Points on a hilly landscape, in no order, each with its height.
From any point a ball rolls to the lowest of the 3 points nearest to it. It stops when none of these is lower. Distance is the straight distance between rows; heights are no part of it.
<518>: [ -8  -8   0  10   9  -2  18   6 -20  12  -7  -9   1 -11 -29  -2  -2 -27
 -24 -14]  height 682
<778>: [ -5  23 -17 -24  12 -15   1  34  16  26  -8  -3 -19  10  21  13 -22   5
  18  24]  height 460
<641>: [  7  24 -21  -1  22  11   7 -12 -16  -9 -13  15  16  30  -6 -12   7  25
  -5   3]  height 263
<849>: [-10 -15  20  -4   1  -2 -12  24  14 -17  12 -13  -2 -26 -13  -3  12 -42
 -15 -20]  height 619
<782>: [  6  31  -2 -11  20  17 -10   1  -3 -28 -14  24  14  40  11  -4  31  37
   8   9]  height 99
<763>: [ -8  -2  -7  -2  17   6   3  22  -6 -10  -3  -6   8 -16 -14 -19  13 -52
 -30 -32]  height 720
<857>: [-11 -22  35  17 -33  -9 -12 -16  13 -17  15   6  -9  -9  10  -8  29  12
   2 -10]  height 95
<176>: [ 17 -26  24  20 -23   2  -5 -47  -5  -2   9   5   2   1  15  24   7  47
  18  19]  height 116
<791>: [  7  10  -3 -12  -7   3  -7  -8 -11  16  -5 -21 -10  25  23  22 -13  36
  35  36]  height 128
<456>: [  1   3 -15  -2  11  10   9 -19  -9 -15  -7  14   5  10 -14 -10  13  -4
 -16 -17]  height 612
<944>: [-13 -34  24  10 -31  -5   1   6   8  14  26  -9  -9 -19   0   9  -4 -22
   0   5]  height 102
<772>: [ -2  12 -10 -12   3  -5   4  23  -3  29  -9 -14 -17  -2  -4   7 -18  -4
   9  14]  height 399
<655>: [ 40  -4  24  42  -9  -1  33 -77 -15 -20  -3  17  12   0 -11  12  -2  30
  10  11]  height 416
<33>: [-12 -31  21   6 -25 -16 -18   4  14   0  12  -6  -6 -30   4   0 -10 -23
  -7  -3]  height 51
<1117>: [ 14 -22  11  20 -18  -1  13 -39 -10  16  10 -12  -6  -6   2  14  -7  17
   6   4]  height 138
<976>: [ 24  12 -10  29   3   5  14 -54 -13 -12  -9   8  16  13 -13  -5  -2  33
  -2   8]  height 373
<160>: [ -9 -19   3   8  -6   0  -5  10 -13  10   4  -4  -2 -16 -16   0 -16 -19
   1  -1]  height 543
<501>: [ 11 -22  10  37 -18   5  23 -23 -28  12  -2 -18  -1 -26 -31  24 -21 -23
 -19 -11]  height 753
<178>: [ 21   4   4  18 -14   8   1 -39 -20  -4  -2   5   4  15   9  19  -2  44
  12  20]  height 108
<447>: [ -1   7 -20  -2  -1  -5   9  21 -18  43  -5 -16  -3 -10 -21   5 -21 -32
  -6  11]  height 142
<155>: [-12  17 -16 -25  -4 -13 -17  36  25 -12   7 -10 -17 -19  20  -8 -24 -10
  11  -1]  height 389
<977>: [  7  20   0  -2 -11  -7  -2  13   4  31   0  -8  -3   7  30  11 -13  28
  21  27]  height 292
<63>: [  2 -17   7   6  -7   0 -10  -4  -4  -1   6   5   2  -2  -1  -1  10 -10
  -9  -2]  height 377
<997>: [  1   2  17  -4  15  10   1  11   3 -19  -6  16  14   8  -7 -11  27 -15
 -15 -25]  height 476
<28>: [ 19  -8  13  39  -7 -11  25 -63 -16 -13  -2   2  -1   1 -21  11  -8  24
  -8  -6]  height 406
<793>: [-1  0  6  3  6  2 -6 -2 -3  1 -2  0 -4  8 13  3  6 22  5  4]  height 333
<803>: [ 24  -9  17  28   5   0   4 -54 -14 -24  -1  23   3  21  -4   4  15  40
   7  -1]  height 417
<1009>: [-28  -3   5  -7   8   0  -1  13  10 -10   0   1   6 -11  -6 -16   4 -23
  -3 -14]  height 705
<384>: [-16  18 -11 -26  39  13  -2  40   4 -11 -21  23   9  -8 -13 -27  19 -43
 -20 -38]  height 733
<999>: [ -2   3  15   3  -3   6  -4 -16  -1 -14  -2  23  12  10   6  -4  27  12
  -4  -5]  height 107
<1118>: [-17  10  -5 -13 -11  -9 -16  16  22 -24  -5  15  -4  -1  16 -16   5   0
  12  -3]  height 585
<102>: [ -1 -18  35  -5 -22  -2 -16 -13   6 -20  17   1   6  10  21  -5  13  26
  14  -1]  height 118
<899>: [ -7  10 -20 -14   4   0   1  23   8  16  -6   2  -1   4   3 -10  -7 -13
  -1  -3]  height 458
<729>: [ -9  -2 -10  -8   3  -1   0  25  12  14   3  -2  -4 -14   1   6  -3 -17
   4  -1]  height 143
<807>: [  3   9  16  -2  14   6 -20  -3   5 -43  -7  27  13  12   5 -13  34   2
  -7 -21]  height 629
<457>: [-16 -17  -9 -13 -11  -6   2  33  13  18  11 -19  -3 -42 -15  -9 -21 -39
  -4  -9]  height 577
<907>: [  3   8 -25  11  26  -3  26  -4 -15  18 -17  -8   5 -14 -40  -4  -7 -33
 -30 -15]  height 700
<1011>: [  8  -5  12  -6  -2  14 -10 -20  -3 -33  -1  15  14  34  12  -2  23  34
  12   9]  height 147
<1092>: [  4 -20  34  26 -21   3  -9 -24  14 -43   1  22   5  10   6   2  33  16
  -1 -14]  height 115
<81>: [ -2 -24 -17  11   4  -2  32   5 -20  34   0 -30  -4 -23 -31  12 -10 -38
 -27  -7]  height 722
<479>: [-10 -27   6   9 -21  -6   4  23   5  23  22 -25 -13 -40 -17   6 -20 -42
  -4 -17]  height 584
<960>: [ -8 -20 -12   8 -17  -8   4  17  -4  44   5 -31 -16 -32 -24   2 -21 -33
  -1   5]  height 152
<1105>: [  7  27 -30  -6  39   5  12  14 -14  12 -18  22  18  18 -22  -9   4 -15
 -25  -4]  height 510
<375>: [-12  -4  -3 -21 -19 -16 -14  26  29   2  10  -4  -7 -21  11  -8  -8 -11
   7   7]  height 387
<306>: [ -9 -23  10 -12 -37  -9 -28   7  26  -6  24   2  -8 -18  15  -4  -3 -15
  10  -9]  height 106
<594>: [ -1 -13  12  30  19  -4  31 -19  -6 -26  11  -7   5 -29 -29  12  -1 -45
 -35 -34]  height 659
<819>: [ 12 -12  -1  12   1   3  31 -14 -19  10   0 -12   4 -16 -29   9 -15 -20
 -34  -4]  height 702
<645>: [ 12  16   3  -4   2   8   0 -13  -8  -2 -11  17  13  18  11  -6  13  32
   6  12]  height 170
<1149>: [ 17   3  -6   9  14  15  21 -28 -17   4  -5   7  19  -4 -26   2  -8  18
 -12  -4]  height 523
<251>: [ 11  31 -17 -15  -5 -11   2  14  16   9 -18  -3 -19  32  36  15 -19  41
  41  30]  height 315
<1138>: [  1  28 -32 -19  24  -1  -1  25   1  13  -6 -11   1   6   1  -6  -2 -13
   7   7]  height 650
<399>: [ -2  -5  15   3 -13   6 -15 -29  -1 -24   8  17   9  17  26  10  24  41
   9   7]  height 132
<779>: [-10 -13  18 -15 -15  -2 -20  -2  23 -11  16  -1  -4 -13  20  -6   8  15
  11  -8]  height 169
<423>: [  8 -15   3  32  -2  -5  21 -27  -9   0  13  -7   2 -15 -26  12 -13  -7
 -25   4]  height 732
<1045>: [-11  17 -17  -9  -4  -9 -14  19  26  -1  -4  -7  -7   9  27   2 -16  17
  29  11]  height 580
<1071>: [-15   2 -14 -18  -4 -12 -21  36  26   2  11  -6  -3 -30   4 -12 -30 -41
   1 -10]  height 556
<856>: [-17   9 -16 -14  -4 -16 -11  36  29 -13   7   5 -10  -4  19 -12 -12 -32
   1  -9]  height 516
<182>: [  2  18  11 -13 -15   4 -19  -1   8 -13   3  10   5  16  31  -7  17  24
  20   4]  height 202
<932>: [ 19  30 -19 -13  22   5   4   0 -23  20 -15   4   6  33   2  12  -6  34
  12  20]  height 631
<1099>: [ -8 -10   2  12  11   4  28   3  -9 -23   3   1   4 -23 -30  12   9 -38
 -34 -38]  height 655
<706>: [  3  -9  -4  19  16   4  34 -16 -15 -15 -11   5  17  -7 -23   2  -3  -9
 -30 -24]  height 617
<154>: [  1 -14   7   2  -8   0  -5   0  -1  10  15 -10  -2   7  10  19   4  17
   9  18]  height 144
<921>: [-13  13 -19 -14  18   9   7  26  -4  10 -13  12   2   2 -10 -13   4 -15
 -16 -10]  height 654
<756>: [-20   6 -24 -19  10 -10   1  46  19  29  -4 -19 -13 -11 -14 -14 -17 -40
   2   3]  height 588
<197>: [-13  -9   6 -14 -11  -6 -24  28  16 -23   6  11  -7 -14  15 -22  -1  -9
   9 -12]  height 586
<70>: [  8  30 -36 -12  26   8   5  27 -21  28 -14  -4   3  12 -13  -4  -8  -7
  -6   9]  height 515
<584>: [ -3  -8   3  17   2   8   6  -9  -9  14   4  -2  -3  -8 -14  -1  -6   0
  -5  -7]  height 614
<393>: [ 23  18 -14   8  23   3  13 -43 -17 -16  -8  23  19  21   1  -3   5  36
   1  15]  height 334
<202>: [ -2  22  -9 -16  16  14 -13  16   7  -7 -14  14   0  22  17 -14  13  23
  14   3]  height 186
<719>: [ -9   1  -2  -7  34  13   4  14   2 -18  -8   7  19  -1 -19 -15   8 -29
 -29 -29]  height 672
<490>: [ -6  21 -10  -2  18  10   0   5  10 -20 -11  21  10  21   1  -4  14   7
  -4 -16]  height 323
<533>: [ -3 -18  10   6 -18 -11 -15   8  10   4  10 -13 -14 -19  14  -1  -1   0
  14  10]  height 137
<368>: [ -3 -14  19   4   3  -2  -6  -9   5 -26  -5   8   5  12  -3  -8  20  -4
 -11 -26]  height 187
<51>: [ 25   6 -13   3   1   1   6 -28 -22  23  -3   0  13   9   2   7  -1  27
   1  22]  height 117
<282>: [  4 -25  42  20 -18   2 -14 -31  -6 -19  12   9  -1  19   5   7  19  30
   9   5]  height 122
<526>: [-22  24 -23 -34   6 -19 -10  47  17  15  -3  -7 -17  -4  16  -4 -34 -14
  12  -9]  height 109
<755>: [  9  19 -14 -15  -1   1  -3  -5   1   4   4  -1  -4  34  26  18  -1  29
  27  38]  height 205
<54>: [-17  28   2 -20  10   5 -15  16   7 -23 -11  19   7  14  12 -26  17  -8
  -2 -17]  height 484
<565>: [  9  19 -23  -2   2  -3   4   8 -14  43  -6 -12   7   7   0  -2 -11   3
  10  21]  height 481
<884>: [  9  18 -19   2  27  11   8  -4 -20  22 -14  12   9  16 -15  -4   1   5
  -5  11]  height 400
<767>: [  6 -14  17  13  10   3  19 -22 -11 -30  -2  10   9  -4 -22   7   8 -12
 -24 -23]  height 518
<890>: [  9  -9 -13  16  10   9  27  -7 -21  14  -6  -8   0 -15 -31  -1  -9 -17
 -22  -3]  height 692
<925>: [  2 -14   7   6  -5  10  -5 -13   1 -11  -2   5  -3   9  10   5   8  11
  -1   8]  height 158
<1003>: [ -1  12   1 -14  -1   7 -14   6   3   6   4  -5 -11  11  27   2   9  29
  21  20]  height 260
<26>: [ -2 -14  35  -6 -33 -13 -26  -6  24 -11  15  -4 -18  -3  40  13   1  34
  34  23]  height 149
<639>: [ -4  19 -12 -31  12  -4 -20  28  24 -19  -4   3 -12   8  40 -13  -9  13
  31  -7]  height 283
<892>: [-17 -14   5  -5  -4   3  -6  32  13  -7   9   0   6 -26 -15 -22  -5 -47
  -9 -17]  height 595
<98>: [  8  21   7 -15  18  21 -13 -11   3 -19 -10  31  15  42  22  -3  30  45
  19  16]  height 124
<532>: [ 10 -26  36  27 -16   5  10 -34  -5 -28  11  -1  13  -2 -13   5  10 -11
  -9 -17]  height 620
<171>: [ -7  16 -35 -16   5  -8   6  40  -9  54  -8 -17 -14  -2  -8   4 -21 -12
   4   9]  height 290
<177>: [ -8  34 -10 -26  10  -4 -10  21  20 -15  -5   3 -10  31  36  -6 -13  27
  34  12]  height 279
<792>: [ -6  17   4 -21  -1  -9 -17  13  20 -23 -12   8  -8  28  38   1  -2  29
  26   8]  height 166
<615>: [  6 -25  15  15 -13  -8  15  -7  -4 -14  16 -15   0 -23 -20   8   4 -40
 -37 -28]  height 660
<967>: [  6  18 -25 -12  11  14   1   0  -3  17  -9   0  -1  16   0   7  -3  23
  -2  18]  height 547
<408>: [-11 -11   9  -3   2  -3  -5  14   3   2  12   3  -7  -9  -1  -8  -2 -17
  -3  -3]  height 401
<1067>: [ 14 -30  22  24 -24   3  -3 -44 -16  11  13 -16  -3  -4   2  17  -1  22
   3  18]  height 121
<516>: [ -4  26 -21 -21   6 -13   2  18   7  32  -9 -27 -18  33  17  15 -17  22
  24  21]  height 374
<956>: [ 22  14  -4  18  23  -1  22 -41 -20  -9 -14  -5  14   6 -16  -9   1  11
  -3  -4]  height 450
<496>: [ -6 -13  23   8  -9   3  -1 -13  -3 -15   3   6  -2  -8 -10  -5  13 -22
 -14 -18]  height 320
<569>: [ 21 -12   6  -4  -9  -2 -11 -21   0  23   9 -14 -10   6  16  12  -1  33
  17  36]  height 71
<612>: [ -1 -29  18   3 -33  -7  -8 -12  -1  17  17 -26 -12 -16   8  24 -15  -3
  10  24]  height 160
<1126>: [ -1  12  -9  -3   8  -3  10   6  -5  15  -8  -6   3  -5 -21  -4  -8 -18
 -12   5]  height 652
<17>: [ -4 -30  22  20 -22   3 -10 -12   3   3  21  -8 -10 -14  -3   9   9   2
   4   1]  height 168
<744>: [-18 -32  17   1 -28 -15 -17  23  18   8  19 -22 -12 -50  -7  -2  -7 -46
  -3 -21]  height 653
<968>: [ -2 -16   1   1  -7   5   5   6  -6  28   2 -17 -12 -11   1  13  -3   2
  -6  23]  height 338
<702>: [ 10  22 -47   0  20  10  19  14 -18  25 -12   4  14  -4 -23  -4 -20 -14
 -15  -3]  height 550
<48>: [-14  12  -1  -9   0   0 -13  15  15 -19  -5  14  -1   6   4 -19  21   0
   3  -8]  height 538

For each start below, name the point where the ball stops.
<1149> => <999>
<655> => <999>
<594> => <999>
<967> => <999>
<778> => <569>
<763> => <526>
